Points on a hilly landscape, in no order, each with its height.
From any point a ball takes the steepest step (drop divided by distance) to one of its 4 nearest points. It stops when none of these is lower. Distance is the straight distance between rows; heights are no part of it.
Q_205: [143 166 178 173 114 109 162 118  97 133 101  56 129 127  96 135 108 232
  97 132 123 121 104 158 119  70 136 110 146  85 139 119  96 131 111 130
 121  84 172 162 108 101 172 101  29 161 165 133 113 132 101 136 120 114
 147  87 162 163 141 168 130 103 139 132 108 113 110 137 114 146 152]  h=203
Q_478: [102  83 123 168 159 143 110 113  76 150 135  60 118 114  50  81 114 152
 110 110 125 143 118 116 155  76  61 165 127  61 125 114  29 151 146 174
 125 110 148 158 145 116 102  82 100 160 106 143 126 127 117 119 120  84
 172 156 133 113 128  98 108  99 101 179 114 125 140 116 110 121 188]  h=545
Q_224: [ 95 170 103 122 143 146 104 116 127 118  92 153 102 144 140 176  81  70
 174 118 127 131 159 118 139 133 131 121 101 115 113 138 135 121  94 118
 143 129 120  81 150 134 140 130 147 132 113 158 142 123 142 105 136 173
 117 131 118 118 153 124 159 134 105 119 157 156 115 120 118 102 113]  h=477
Q_562: [ 99  72  80 125 144 154  88 181 112 148 159 121 126 156 129 112 100  98
 163 115  97 121 143  93 140 115  69 153  97  95 145 117  81 162 111 105
 171 138 117  92 153 150 123  92 148  94  86 133 144  94 128 152 116 122
 128 170 129 122 127 115  94 103  95 147 118 125 124 131  68  97 168]  h=500
Q_302: [122  70 105  91 133 123 136 156 160 143 147 159 132 104 166  87 153  71
 160 121 119 107 115  94 124 185 112 141 135 154 139 116 145 175 134  97
 137 151  87 122 158 158  84 125 185 120 105 119 123 111 131 155 111 132
 119 148 118 136 111 120 106 140 137 134 135  95 151 146 145  98 129]  h=684
Q_794: [ 77 112 149 180 173 159 108  85  51 132  91  77 123  97  48 142 100 119
 165 147 180 149 121 140 151  72 145 171 134  65  98 158  56 116 143 200
 111  95 186 178 149  98  96 148 135 184 151 158 153 141  98  54 141 131
 157 118 169 117 104 114 177 150 126 161 120 135 100  53 152 147 134]  h=89
Q_289: [105  90 146 156 166 110 124  96 109 138 124  97 162  52  84 101 114 153
  98 132 159 130  87 157 157 112 133 144 143 107  99 121 101 121 155 187
 115 112 160 188 139 100  97 131 119 165 152 112 115 179 103 105 134 113
 169 105 158 134  97 116 132 144 143 157 144  92 120  86 185 158 136]  h=439
Q_212: [156 132 136 114 100 110 160 136 158 123 144 150 138 152 135 140 114 138
 114 126  98 122 131 134 116 155 122 105 114 164 154 110 164 113 111 115
 127 123  79 108 116 134 143 128 120  94 115 137 126 136 144 166 114 135
 107 121 108 117 136 143  89 135 143 111 139 154 120 154 125 162 116]  h=267
Q_879: [119  79 107 104 128 139 105 187 169 138 165 151 136 174 152 116 131 128
 148 142  93 115 165  84 133 160  74 131 118 109 148 119 136 155  97 115
 156 138  84  89 141 142 119  89 143  72  83 123 142  79 137 192  67 101
 117 154 124 121 128 141  51 114 120 136 119 122 131 176  61 103 152]  h=84
Q_797: [107  75 103 114 148 161  76 191 117 158 171 163 119 149 153 112 126  82
 162 115 101 114 176  84 149 160  65 142 114 115 129 115  99 176 112  91
 166 147 119 102 153 161 117 117 182  99  83 129 153  73 124 156  89 111
 109 164 125 116 107 125  86 109 103 144 123 107 136 139  88  80 147]  h=482
Q_777: [185 173 117 101  75 102 189 109 160 105 113 150 134 149 163 158 160 161
  93 139 103 153 122 168  86 132 166 108 143 181 150 148 189  82 129 116
 124 148 104 117  91 112 155 151 112 108 149 126 119 141 143 131 151 149
  85 104  81 144 152 124 173 129 147  80 135 160 124 135 131 155 103]  h=193
Q_804: [110 115  98 106 150 133 106 135 127 118 139 155 146 140 135 146 112  95
 160 120 126 129 127 109 117 151 122 111 123 132 115 110 131 131 101 133
 123 136 127 104 150 117 124 120 162 104 121 146 121 132 147 123 113 139
 119 121 128 130 126 100 129 155 130 124 155 141 121 128 141 130 133]  h=603
Q_733: [145  93 138 103 143  96 154 144 162 145 176 112 165  96 115  83 126 182
 120 122 115 101 102 140 126 127 112 148 144 132 142 118 124 142 143 135
 127 126 124 167 138 130 117 108 111 110 121 103  85 135 121 177 121  88
 132 116 143 132 106 141  81 130 150 141 125  90 137 165 138 152 139]  h=414
Q_242: [130  94 111  98 117 127 128 158 151 118 151 177 139 144 161 101 120 102
 141 126  96 100 143  93 133 165  89 134 113 130 144 116 133 167 104  89
 138 144  72  95 155 159 116 106 157 104  78 114 133 103 146 168  92 123
 101 145 122 119 121 130  92 136 135 125 116 128 131 157 110 109 143]  h=508
Q_150: [ 90 223 137 159 109 142  99  82  52 133  85 106  75 156 123 213  95 129
 123 141 133 167 156 152 150  85 181  99 120 143  95 179 113 118 113 120
  94 103 165 103  79 114 195 168  96 176 159 168 166 144 146  70 141 173
 157 101 157 118 156 164 174 118 120 114 115 195  88  92  71  93  86]  h=387
Q_559: [120 223 112 119  86 121 142 107 108 109  83 147  92 149 160 190 133 133
  98 129 140 183 142 165 148 112 200  88 145 186  96 179 178  87 139 111
  74 125 148  83  69 112 197 178 118 147 162 144 156 136 137  71 160 183
 129 111 136 129 167 144 184 128 121 107 128 182 116 125 125 127  72]  h=246
Q_93: [157 107 130 113 141  84 149 124 151 130 168 100 167  75 108  89 138 186
  96 108 137  99  74 151 114 107 118 153 150 125 140  84 109 134 151 139
 137 124 128 179 131 125 125 114  89 125 135  92  83 152 100 177 137 100
 132 107 145 151  92 138  97 129 139 134 129  79 135 143 166 157 129]  h=471
Q_66: [197 192 177 128  79 124 200 122 122 113 100  99 114 120 142 153 183 187
  17 155 134 159 112 191 105  88 184  96 149 214 135 179 197  81 150 117
 108 110 172 189  68 108 170 155  56 147 208 119 123 168 110 127 162 151
 115 104 128 152 141 113 192  92 111 103 126 140 137 135 156 170  78]  h=233
Q_372: [103 103  87 127 141 153 102 160 131 133 117 208  93 142 164 124 112  28
 201 119 146 106 151  68 153 190 128 131 111 120 116 127 158 166 100  99
 166 139 105  92 172 183 106 139 196 116  82 137 128  88 160 126 119 150
 117 167 114 118 136 114 138 124 112 101 150 120 151 101 122  78 143]  h=510
Q_445: [101 164 116 143 142 115 122  97  85 134  87 111 135 104 111 150 144 127
 116 137 177 152 119 171 133  94 196 112 162 128 104 150 147  92 152 159
  79 124 172 143 100 102 119 168 133 165 202 150 146 153 126  72 154 166
 174 111 165 120 138 112 189 154 143 157 136 140 118  93 172 119  93]  h=447
Q_640: [188 156 165 131  99 107 189 102 179 115 130 113 155 125 132 133 158 180
  52 132 117 144  87 158  78 123 154 116 141 194 131 132 201  83 144 119
 117 137 127 159 100 117 127 147 109 126 178 132  94 153 121 136 147 153
 120 105 102 127 132 133 159 116 145 109 139 131 132 150 182 182 115]  h=166
Q_838: [117  84 103 165 149 118 100 171 113 151 165  63 154 132  95  48 136 178
 119 106 122 107 109 105 169  64  84 160 133  84 154  88  61 160 166 152
 140 111 143 166 142 127 139  66  70 104 101  88 128 105  89 186 131  90
 166 180 144 141 106 134  61  85 108 169  70  87 127 166  87 125 178]  h=714
Q_699: [ 94  70  87 116 135 143  71 219 125 177 181 115 131 134 126  55 157  91
 142 128 129  86 158  92 162 140  46 166 105 116 171 105  96 197 156 113
 169 171 114 134 162 179 124  97 151 103  80 117 140  81 107 166  85  93
 107 184 125 115  83 104  41  72  99 164  85  90 150 160  72  79 161]  h=830
Q_507: [104  90 106 171 195 194  64 142  84 129 144 102 123 138  72  86 123  76
 160 109 152 124 146  99 156  94  45 172 107  58 141 120  53 158 153 145
 137 132 140 121 170 143  91  96 154 134 108 149 148  72 134  88 132  97
 133 187 105 110 132  60 104  85  72 181 129 129 150 108  79 122 189]  h=803
Q_945: [ 78 110 146 188 162 171 112 102  58 122 124  42  87 119  42 132 101 158
 144 142 133 150 142 144 141  48 100 159 133  49 118 153  25 137 139 185
 141 117 155 144 146 108 125 121  90 175 126 146 151 138 112  80  98 102
 173 145 138 115 150 132 147 127  94 162  91 148 114  77  96 134 175]  h=713
Q_957: [120  49 131 100 130 100 103 171 175 136 192 126 145  71 160  15 176 125
 127 127 143  83  88 125 167 144  77 158 142 141 151  92 124 183 183 128
 151 159 106 188 144 153  78 114 136 126  79  69 108 132  80 191 116 112
 129 133 163 126  63 130  59 120 122 144 107  44 169 173 162 108 129]  h=104
Q_307: [ 86 112 126 150 165 139 128  96  82 134 106  67 127 112  63 147  89 150
 150 139 152 125 128 122 133  87 136 128 135  82 119 129  82 125 130 157
 119  99 174 152 131 106 123 122 106 160 154 144 136 156 112 103 126 122
 150 129 161 119 124 113 142 127 125 157 143 114 100  95 120 124 137]  h=443
Q_677: [ 94  66 110  80 142 138 107 146 135 147 148 156 134  84 128  70 147  64
 170 119 165  99  98 100 143 169 130 145 130 135 115 107 140 167 133 102
 142 159 116 124 170 137  62 114 194 115 102 121 127 118 135 117 121 109
 127 146 135 128 101 109  87 132 121 159 135  78 167 115 177  98 140]  h=587
Q_557: [160  82 134  97 108  84 165 145 170 105 181 141 160  97 142  76 149 138
 108 126 118 109 104 124 106 171  99 133 149 173 149  97 160 138 148 132
 138 151 101 154 136 145  96 122 156  96 112 102  93 129 145 158 124 101
 116 122 118 140  92 138 106 152 144 136 131  92 153 162 173 141 128]  h=255
Q_962: [ 98  71 107 116 165 136  83 157 100 152 152 131 134 124 103 105 108  93
 159 109 136 108 121  95 139 133  81 158 108 101 116 114  92 169 140 124
 137 145 142 115 170 153 108  97 156 127  83 129 136 113 126 126 121  94
 128 146 137 120 124 103 110 116 101 156 131 106 135 114 117 119 174]  h=615
Q_443: [133 166  95 131  72 138 164 141 211  98  99 237 102 142 189 144 187  68
 134 129 146  99 147 121 112 219 180 125 117 179 116 140 205  69 105 115
 127 164  59  69  97 134 138 185 204  80 119 133 127 133 170  82 146 187
 112 154  63 101 164 116 178 163 143  81 122 161 163 120 146 126 102]  h=396
Q_151: [102 226 101 111 112 148 137 120 124 121  73 181 107 139 146 178 160  88
  89 129 176 178 123 157 143 127 215  95 128 187  95 157 169  78 125 127
  91 150 134  78  57 124 164 169 165 127 157 145 164 140 141  51 181 212
 139 119 117 107 201  92 204 119 123  91 136 165 118 140 147 133  79]  h=299
Q_222: [102  89 118 153 186 175  75 114  76 127 123 104 111 143  70 143  90  83
 164 115 148 140 155 107 153  93  94 155 110  56 111 124  80 148 111 146
 144 102 138 119 166 128 107 120 143 151 107 154 142 108 147  87 122 118
 143 163 111  96 152  99 128 121 100 146 132 147 107  93  89 124 164]  h=737
Q_202: [ 69 178 145 159 134 150 106  88  40 134  80  78 105 129  86 195 104 119
 137 150 133 161 147 148 137  70 160 126 125  96  93 164  82 119 148 157
 106  96 180 147 100 123 156 149 111 195 164 152 169 146 129  65 132 162
 157 113 174 117 141 139 172 138 112 144 131 174  86  77 102 125 109]  h=499
Q_303: [112  72 100 111 131 122 103 182 125 162 192  99 166 136 127  69 134 139
 113 112 125 105 134 101 138 111  73 162 110 106 158 108  82 182 160 119
 139 156 120 137 143 161 119  85 135  99  77  97 120  94 103 192 109 101
 122 170 124 121 104 117  69  87 124 157 108 106 150 174  69 103 166]  h=704
Q_633: [109  88 101 109 174 133  98 143 124 128 130 145 132  92 124  92 118  89
 172 134 147 122 111 116 147 165 140 132 127 120 122 114 116 132 125 126
 141 133 120 135 158 132  75 121 188 132 110 139 116 129 134 108 136 106
 133 134 140 133 110 106 129 139 140 150 152  99 135  95 180 102 140]  h=505
Q_207: [130  49 125  92 136 113 112 179 174 155 186 121 135 117 150  58 156 105
 132 121 125  88 110 104 140 170  70 146 133 137 154 109 123 196 143 103
 145 145 105 142 146 165  83 110 155 128  87 112 135 126 104 172  96  88
 119 140 143 117  92 137  61 103 144 145  94  91 169 165 122 111 150]  h=519
Q_383: [167 173 124 102 111 131 177 132 186 100 125 187 138 138 161 147 159 111
 127 134 126 120 140 144  99 168 179 114 113 194 131 139 179  74 125 116
 123 161  95 118 110 118 121 151 158  90 165 139 109 147 162 114 147 174
 114 141  82 114 157 114 180 141 149  85 146 166 130 126 174 153 103]  h=278
Q_843: [ 98  56 115 142 165 109  98 120 118 139 141 100 160  70  80  41 128 145
 130 109 151 105  87 127 146 127  99 157 140 105 127 101 100 162 168 166
 138 129 144 178 149 127  88 106 147 143 123 113 110 140  99 133 144  90
 163 130 163 152  98 116  93 139 131 171 133  62 150 103 163 150 153]  h=540
Q_660: [193 206 186 134  83 115 198 113 147 122 108 102 145 156 147 157 136 187
  84 147 116 145 117 165  88 103 147  93 152 170 152 140 172  79 121 108
 122 100 161 141  94 107 167 127  54 133 168 131 108 145 136 152 125 125
  89  91 132 153 146 152 150 119 166  86 136 150 118 173 125 154 109]  h=190
Q_492: [ 79  52  97 126 167 163  47 188 111 154 158 145 114  94 131  59 153  25
 178 114 157  99 144  87 175 153  71 159 107 120 138 104 109 193 163 125
 168 159 129 135 186 169  76 107 207 120  81 113 141  69 107 108 103  88
 128 197 117 122  92  89  84  66  85 160 118  68 168 111 100  73 169]  h=898
Q_807: [150 166 140 118 102 108 128 103 117 124 112  96 134 154 107 169 100 180
 143 134  85 146 162 140 119 102 111 115 131  89 136 129 124 144  94 115
 118  88 142 104 129 113 179 103  85 134 132 133 120 112 119 145 113 120
 109 121 128 128 146 156 111 127 131 111 124 148 107 147  96 142 134]  h=308
Q_904: [189 194 153 127  44 117 181 110 169 111 103 149 142 177 177 172 138 173
 108 138  82 130 166 139  71 150 133 105 134 160 150 135 163  88  95 110
 113 120 108  97  99 123 183 138  81  96 146 102 140 117 133 165 119 132
  89 104  80 137 149 153 129 142 136  78 139 146 132 165 101 167 112]  h=238
Q_518: [ 96 163 142 150 123 141 122  91  51 130 111  78  98 153 111 184  90 159
 141 141 105 171 141 141 137  88 140 101 113  90 110 150 107 120 109 122
 118 100 155  98 108 112 178 114  87 169 137 157 149 141 137 110 131 147
 154 119 160 119 157 157 160 146 116 118 118 176  80 105  85 115 112]  h=462
Q_22: [127 143 112 103 137 129 143 134 157 117 111 148 149 109 137 144 136  92
 117 129 167 131 106 146 114 148 186 112 118 164  94 128 169  88 118 142
 107 154 124 129 131 114 113 143 160 123 158 157 117 160 154  96 156 164
 136 126 124 130 132 112 193 159 147 112 158 128 138 109 174 129 116]  h=297
Q_288: [139 157 108 116 141 140 103 113 131 111 112 138 109 176 158 197  90 118
 166 114  83 166 177 116 127 144 109 111 123 112 142 120 140 111  80  93
 140 123 109  65 141 143 166 128 118 111 120 144 145  99 145 148 119 132
 105 129 100 118 137 126 117 138 113 101 142 178 103 142  79 118 128]  h=143
Q_661: [192 241 189 132  58 128 190 115 123 114  89  99 105 159 172 168 168 190
  58 134  92 164 142 194  87  90 178  84 149 175 141 168 188  95 112 109
 117 107 171 121  75 116 186 139  49 143 191 122 139 129 111 120 147 138
  85  93 125 150 153 171 158  98 134  69 124 172 122 175 109 162  88]  h=208
Q_887: [108 121 156 200 151 125 138 117  68 130 130  31 125 125  33 102  94 207
 109 107 139 116 120 143 152  37 100 139 150  49 136 132  32 143 132 168
 135  84 166 185 134  97 135  84  53 165 133 106 128 119 100 154 112  81
 169 117 132 140 132 140 124  99 103 158  83 112 113 134  91 148 176]  h=351
Q_811: [123 178 123 127 110 133 121 117 121 122  75 161 102 156 167 184 107 104
 126 111 104 153 165 141 129 141 168  95 110 150 120 139 142  88  99 107
 108 141  97  78 110 125 177 155 121 125 120 153 148 130 148 125 144 173
 120 117 123 145 157 140 163 149 133  77 147 190 112 126 106 112  99]  h=478
Q_844: [134 107  94 128 179 185  83 150 130 131 130 194  98 170 156 142  95  55
 190 117 104 120 154  78 151 160  99 126  80  98 131 121 121 155  93 112
 170 132 113  65 158 155 119 116 180 120  85 139 142  84 153 141 106 148
 106 159 115 124 143 123 112 120  95 107 143 135 130 109  84  83 148]  h=375
Q_266: [159 157 129 109 104 130 144 117 160 109 110 180 138 162 178 170 116 126
 138 130  99 153 150 125 103 158 138  95 114 161 143 139 150 107  94 107
 122 133 104  75  93 119 149 128 132  98 126 123 130 119 147 147 136 135
  95 115 102 124 159 152 115 157 139  88 139 182 138 127 106 124  91]  h=418
Q_542: [ 82 103 120 144 172 140  96 103 103 126 110 109 141  73  91 126 115  91
 149 121 168 137 100 126 147 124 163 154 132  98  96 144 105 109 146 168
 120 112 156 160 156 113  75 142 156 158 154 136 136 151 131  59 160 145
 151 122 151 127 114 114 154 149 119 150 146 105 119  51 165 136 138]  h=344
Q_493: [132 131 148 136 142  99 157 108 106 148 136  82 147 111  90 136 111 183
 111 114 146 143 106 157 133  93 133 121 146 115 136 130  99 143 130 145
 113 112 157 164 137 124 141 119  84 156 159 128 104 166 110 140 129 122
 150 101 154 145 110 140 130 141 154 141 123 113 110 121 147 141 141]  h=303
Q_593: [102  39 124 106 157 102  95 149 116 135 172 129 152  64 116  53 162 108
 106 108 165 110  95 110 157 154  97 148 142 119 128  83 107 173 178 140
 129 141 121 167 132 129  84 118 162 132  88 103  91 124  86 140 125  89
 156 152 152 156  75 105  73 142 114 162 123  50 167 149 168 122 150]  h=435
Q_850: [222 141 154 125  58 106 221  97 207  98 116 165 150 151 190 126 203 152
  91 139  85 121 126 125  60 160 120 139 115 203 159 145 200  97 133 129
 149 175  74 141  95 121 115 161 146  71 151 103 113 144 159 144 136 137
  87 132  27 119 137 135 159 107 151  90 117 159 159 147 155 154 123]  h=252
Q_725: [ 58  84 143 194 188 146  82  79  68 110  93  85 149  64  72  98 121 115
 140 144 196 142 119 125 166  92 167 172 136  82 107 156  70  88 179 221
 110 101 177 200 133  93  70 170 140 185 169 134 146 156 108  50 157 104
 177 113 174 125  95  99 160 152 117 177 145 108 125  49 193 150 143]  h=295
Q_24: [103  54 116 122 114 112  92 179 165 154 173 146 128  75 139  23 178  87
 137 129 150  78 102 107 152 187  82 146 137 146 124 119 131 187 173 108
 142 178 123 161 158 151  66 110 174 125  72  98 113 118  98 160  96 111
 117 144 158 142  73 121  74 116 136 145 131  50 172 167 164 103 137]  h=409
Q_25: [ 88  95 128 156 189 182  92 121  71 138 118 101 109 113  74 126 101  81
 155 115 148 132 149 102 156  99 103 162 117  48 119 147  50 121 135 172
 136 119 154 132 161 125  90 119 159 153 122 154 152 117 113  73 143 124
 157 143 132 108 140  91 142 135 103 162 116 126 134  81 124 126 164]  h=794
Q_263: [137 155 176 147 114 115 156 105  99 132 112  85 130 118  99 159 127 174
  81 140 140 147 111 186 122  88 176 102 160 148 128 131 130  95 141 141
  98 104 169 170 100 101 150 131  64 163 190 119 115 155 121 119 127 127
 144  82 150 142 127 128 158 114 147 145 118 125 116 110 154 138 104]  h=285
Q_947: [142 211 163 143 109 119 161  91  85 145 112  87  94 139 133 179 155 179
  59 139 115 173 130 185 126  82 186  79 156 178 115 157 163  94 134 116
  93  95 178 137  77 118 167 161  72 162 206 127 134 151 135  80 137 147
 132 101 150 144 150 148 170 100 143 120 115 161 113 121 112 126  79]  h=249
Q_188: [129  65 100 129 129  86 115 181 135 145 184  95 160 106 117  56 121 163
 117 108 127  96 112 107 129 120  79 142 133 105 144  98  88 175 159 124
 139 155 125 184 148 143 126  88 111 121  84  92 121 121  97 182 118  88
 160 135 146 141  96 129  68  95 133 157 102  80 133 179 117 133 163]  h=567
Q_187: [164  86 136  94  93  92 162 140 215 119 193 175 135 117 161  72 202 123
 114 136 125  77 101 116  96 202 117 146 119 184 144 139 186 146 123 120
 139 159  77 117 132 125  99 155 160  80 103 105 110 141 142 158 113 119
 108 127 111 125 118 140  94 145 149 113 117 109 178 160 174 139 123]  h=449
Q_471: [189 162 156 115 101 111 171 124 179 112 132 136 147 144 147 129 148 160
  90 128  94 129 118 150  78 138 150 119 139 169 145 117 171  97 130 104
 126 137 118 129 118 127 138 137 111  97 146 112 105 146 126 159 136 139
  85 104 106 146 142 137 138 124 150 113 128 124 137 157 152 157 111]  h=152
Q_265: [ 97 180 154 133 120 128 140  77  73 135 101  84 114 118 104 179 116 156
 118 128 152 163 120 166 121  88 186 106 155 132 121 153 129 120 138 153
 113 105 180 163 119 102 137 149 101 179 176 136 126 170 122  79 136 148
 148  93 177 120 131 142 159 136 142 126 123 138  84  81 138 128  83]  h=374
Q_262: [155 214 179 153  86 107 146 110  96 137  93  66  93 172 115 170 101 209
  93 144  91 172 138 163  97  77 153  88 143 100 146 154 125 135 101 118
 112  55 181 132 103 128 203 144  46 176 172 133 131 123 109 132 126 107
 126  89 158 158 140 187 136 116 145 101  93 162 115 126  68 133  98]  h=124
Q_391: [189 115 132  86  91  99 171 152 193 130 180 160 133 157 174 107 160 139
 120 141  82  81 123 104  99 185  89 116 129 159 149 127 152 157 120 105
 148 128  92 126 128 157 112 117 143  67 103 104 116 126 144 189 108 114
  96 123  97 115 133 154  75 130 146 120 121 110 151 184 133 135 132]  h=528
Q_892: [113  97 144 181 156 118 118 107  78 132 131  68 147  85  79  91 103 198
 103 109 170 113  89 137 150  70 111 147 152  86 115 102  60 131 150 166
 131 107 149 202 115  96  99 104  54 176 136 116 118 147  80 151 136  79
 191 107 153 148  94 129 103 105 124 165 104  96 124 120 141 162 145]  h=479
Q_410: [127 136 127 135 148 136 127 106  97 141 120 118 128 108 102 160 107 127
 143 137 136 135 122 141 127 110 145 130 134 104 118 122 125 126 119 136
 115 120 142 132 123 113 123 134 132 145 142 136 130 160 131 106 136 147
 135 122 141 124 133 125 158 141 147 141 136 123 110 115 145 140 129]  h=434
Q_500: [159 114 141 105  95 122 156 142 210 108 152 200 126 141 167 102 181  98
 143 155 101  93 127 109 107 217 137 137 124 182 134 143 213 123 127  96
 140 162  74 103 132 152  97 160 173 100 115 127 116 135 166 148 122 136
 104 126  83 115 134 122 121 139 140 103 138 129 155 149 167 130 111]  h=601
Q_986: [146 126 118 118 134 159 104 144 140 106 114 207 103 164 177 161  82  83
 165 138  97 124 175  91 119 171  88 120 100 113 147 124 128 131  83  94
 137 128  73  55 141 146 150 127 145  97  98 144 142  80 160 162  96 117
  87 146 115 124 140 126  94 126 112 113 148 157 105 141  83  96 140]  h=150
Q_837: [107 180 123 128 138 150 111  88  76 128 114 117 101 142 106 188  86 103
 168 129 134 157 153 132 152 105 172 110 107 109  99 138 124 102 118 143
 123 118 158 106 109 116 153 131 111 162 137 143 151 145 133  81 149 169
 155 117 144 112 153 135 177 140 117 121 123 162  82  99 107 108 127]  h=149
Q_147: [106 185 128 115 122 130 132 104 111 116  90 126 111 148 120 193 119 125
 107 125 133 169 136 136 128 100 181 105 128 164  95 149 164  94 121 129
  95 126 155 107  86 118 170 170 119 144 179 136 154 164 137  70 155 176
 124 118 143 128 144 144 189 152 142 117 128 164  93 107 114 116  80]  h=155
Q_911: [123 111 121 126 159 137  98 126 106 149 130  83 115 123  93 138 102 168
 145 120 100 134 132 121 133  88  78 137 125  96 123 114  75 149 116 125
 130 125 149 120 148 120 133 100 110 130 111 137 123 138 109 137 119 110
 155 133 131 136 137 123 108 139 130 149 116 112 110 133 108 128 148]  h=525
Q_528: [135 126 168 168 137  83 148  95 126 131 122  74 148  78 102 103 117 207
  68 134 155 101  79 169 128  71 156 121 166 113 128 125 109 109 168 164
 110  96 177 214 119  83 103 136  53 179 170 113  83 158 101 160 143  87
 162  81 192 158 106 132 146 114 134 151 123  82 118 123 179 181 104]  h=562
Q_281: [172 175 143  90  54 109 164 115 185  90 111 202 126 194 200 186 119 145
 145 139  77 129 160 110  94 161 109 127 112 138 129 126 168  97  92  96
 119 121  74  55 124 144 170 141 123  77 100 125 139  93 157 161 123 121
  76 117  70 120 132 169 118 155 139  94 153 170 128 150  92 140 109]  h=357
Q_166: [133 148 117 121 110 130 133 137 176 107 107 227 114 166 196 159 106  78
 144 138 136 131 142 115 125 184 151 119 110 147 128 138 165 110  89 112
 143 144  74  71 122 131 152 132 169  86 104 143 136 118 158 139 126 156
  99 129  93 115 150 134 136 153 126  89 153 164 142 133 134 114 115]  h=395
Q_882: [100 113 107 118 162 134 108 118 108 123 108 118 144  88 104 137 108  94
 151 130 178 123 108 128 141 127 174 118 127 126 100 108 124 120 143 131
 117 122 143 143 139 121 100 138 168 153 138 139 115 132 121  87 152 137
 139 123 144 124 121  99 166 168 144 145 150 107 126  89 190 127 123]  h=410
Q_148: [164 132 114 100 110 127 146 137 170 125 137 173 120 132 154 129 134 108
 128 135 123 126 115 114  99 174 122 116 134 150 144 122 168 117 125 113
 135 142  87  87 139 144 136 126 161  96 112 121 130 119 156 135 114 132
 112 130 104 115 126 140 142 170 135 114 146 141 132 147 142 127 115]  h=440
Q_143: [182 116 132 112 119 100 165 134 196 113 155 122 156 122 156 117 163 154
 113 125 130 116 107 135  91 154 137 119 146 157 131 104 170 125 140 109
 135 128 104 150 133 125 114 136 113 107 135 114  90 156 146 158 140 130
 110 117  98 144 115 143 122 134 159 132 130 107 136 148 175 157 116]  h=80
Q_773: [194 138 140  93  89 114 157 126 176 119 141 145 139 180 160 142 137 178
 125 143  74 115 142 106  84 141  99 123 132 140 142 117 145 128  93 105
 129 129 111 103 124 137 160 107 116  75 107 113 121 106 150 173 110 105
  95 127 102 129 135 150  73 141 143 104 133 126 116 178  97 138 124]  h=401
Q_269: [120 190 105 128 110 153  96 120 153 100  80 220 108 193 180 204 110  61
 160 129 111 141 184 115 135 150 152  99  90 134 105 132 161  85  85 107
 118 128  62  44 115 145 169 145 135 102  93 154 151  85 152 125 144 157
  82 137  96 122 157 143 146 149 106  66 155 195 110 116  92 109  99]  h=611
Q_84: [115 160 114 131 130 134 125 128 170 119  92 211 121 138 175 150 133  62
 162 138 150 135 130 120 135 199 195 123  97 141 112 115 181  99 102 107
 124 161 101  93 111 120 127 164 189 109 122 144 133 122 140  87 158 178
 140 138  97 109 142 106 182 139 131  91 158 167 124  99 156 108 100]  h=63

For each start below, name the point where the ball stops.
Q_148 -> Q_143
Q_266 -> Q_143
Q_773 -> Q_143
Q_372 -> Q_288
Q_281 -> Q_143
Q_633 -> Q_84
Q_507 -> Q_262

Call two points neighbours if one is among the 4 nearest of the other. Go from one point of each pair to the other, from neighbour to neighbour, staying as low as possible. Name the highest point that can't be avoided.
Q_837, Q_84 -> Q_383
Q_262, Q_794 -> Q_882
Q_837, Q_957 -> Q_843
Q_262, Q_837 -> Q_947
Q_143, Q_288 -> Q_807
